Each scene shows the same named points in several views. A view is turned or mirrored, and shifted as a whole, has a little noise and may leave points out.

Scene 1
View 1
vefa: [ 21   5 -30 -13 -23  14   9  13  23   8]
besif: [  0  -1 -19  13 -16  16  11  12  16   9]
kob: [ -3 -13  -3   5 -23  17  19   7  25  -1]
latan: [ -9 -16 -18  37 -29  15  16  -1   8  17]
relig: [ 13  25 -30 -21   5  16   2  24  26   3]
zokid: [ -7  14 -13   4   6  19   6  21  15   3]
fep: [ 31 -24 -17 -15 -49  12  21   0  32   1]
burov: [  3 -17  -6   5 -32  15  21   4  24   1]
rif: [  5  17  -8 -24  11  19   8  25  29 -12]
bam: [-15  -4  19  -7   7  21  22  21  33 -20]
tibo: [ 12 -14  -8  -8 -30  15  19   8  30  -3]
Fibut: [  9 -11 -31  22 -40  14  15   2  11  20]
luf: [ 17  -5  -4 -27 -18  16  17  14  36 -11]
Peb: [  6  18   7 -48  20  22  11  33  43 -28]
View 2
Fibut: [ 13  -4  11   2 -47  49  -1  10  11  27]
bam: [ -1 -14  25 -22 -13  -6  23   9  27 -13]
relig: [-13 -24  19 -13  -8   6 -38  11   7  15]
Peb: [-21 -29  21 -31  17 -14 -14  16  14 -30]
rif: [-12 -26  21 -21  -3  -5 -18  12  14  -2]
luf: [ -8 -16  11 -13  -8  26  -5  23   6 -21]
fep: [  4 -11   6  -7 -20  51   5  24   4 -18]
besif: [  6 -11  17  -6 -32  20  -3   7  16  21]
latan: [ 21   2  13   7 -63  44   6   6  16  42]
burov: [  8  -5  12  -7 -33  37  11  14  14   3]
vefa: [ -1 -14  10  -6 -23  36 -23  15   0  10]
View 3
vefa: [-14 -21  18 -17   6  32  39  -6  -2 -22]
Fibut: [-11 -31  46   4   5  18  29  14 -10 -34]
tibo: [-18 -23  13  -8   6  39  10   2   1 -29]
bam: [-14 -16 -14 -24  -6  24 -22  17  -4 -12]
fep: [-24 -28  26   5  16  54  23  -9   3 -43]
zokid: [ -7 -22  14 -21  -3  11  30  11  -6 -14]
burov: [-16 -26  21  -5   4  31   6  12  -5 -29]
latan: [ -6 -35  59   8   2   2  22  25 -16 -36]
rif: [-11 -10 -18 -36  -4  22  20   0   2   1]
besif: [ -7 -23  20 -12  -1  15  23  14  -8 -22]
luf: [-19 -17  -5 -19   4  46  13  -6   6 -21]
kob: [-21 -26  14  -4   6  43   1   7  -3 -33]
Peb: [-18  -7 -47 -45  -4  41   4  -9   8   5]
relig: [ -8 -13  -6 -33  -4  16  46  -7   0   1]
View 4
Peb: [ 23  20  46  14  -3  11 -12  18   2   9]
Fibut: [-53 -15 -26   7 -16 -14 -16  35  -6  31]
tibo: [-26  -4  -7  14 -11  -1 -20  19  -3  36]
fep: [-34  -6 -18  17 -14  12 -23  13  -2  62]
rif: [12 12 35 13 -6  7 -8 19  5 11]
latan: [-63 -22 -42   2 -29 -24   1  38   5  23]
zokid: [-24  -3  -6   3 -26 -11  11  28  11  13]
kob: [-32  -9  -4  11  -9 -12 -23  32  -6  22]
burov: [-38 -10 -11  10 -11  -9 -20  30  -5  30]
bam: [-13   0  25  11   2 -14 -28  37 -11   2]
vefa: [-19  -3  -9   7 -24   6   2  19  13  34]
besif: [-31  -8  -8   5 -20 -11   0  30   4  14]

In a view up to two points have been moved. Name them for each view, in the order of its rows, or write -.
view 1 | latan, zokid
view 2 | fep
view 3 | kob
view 4 | Fibut, rif
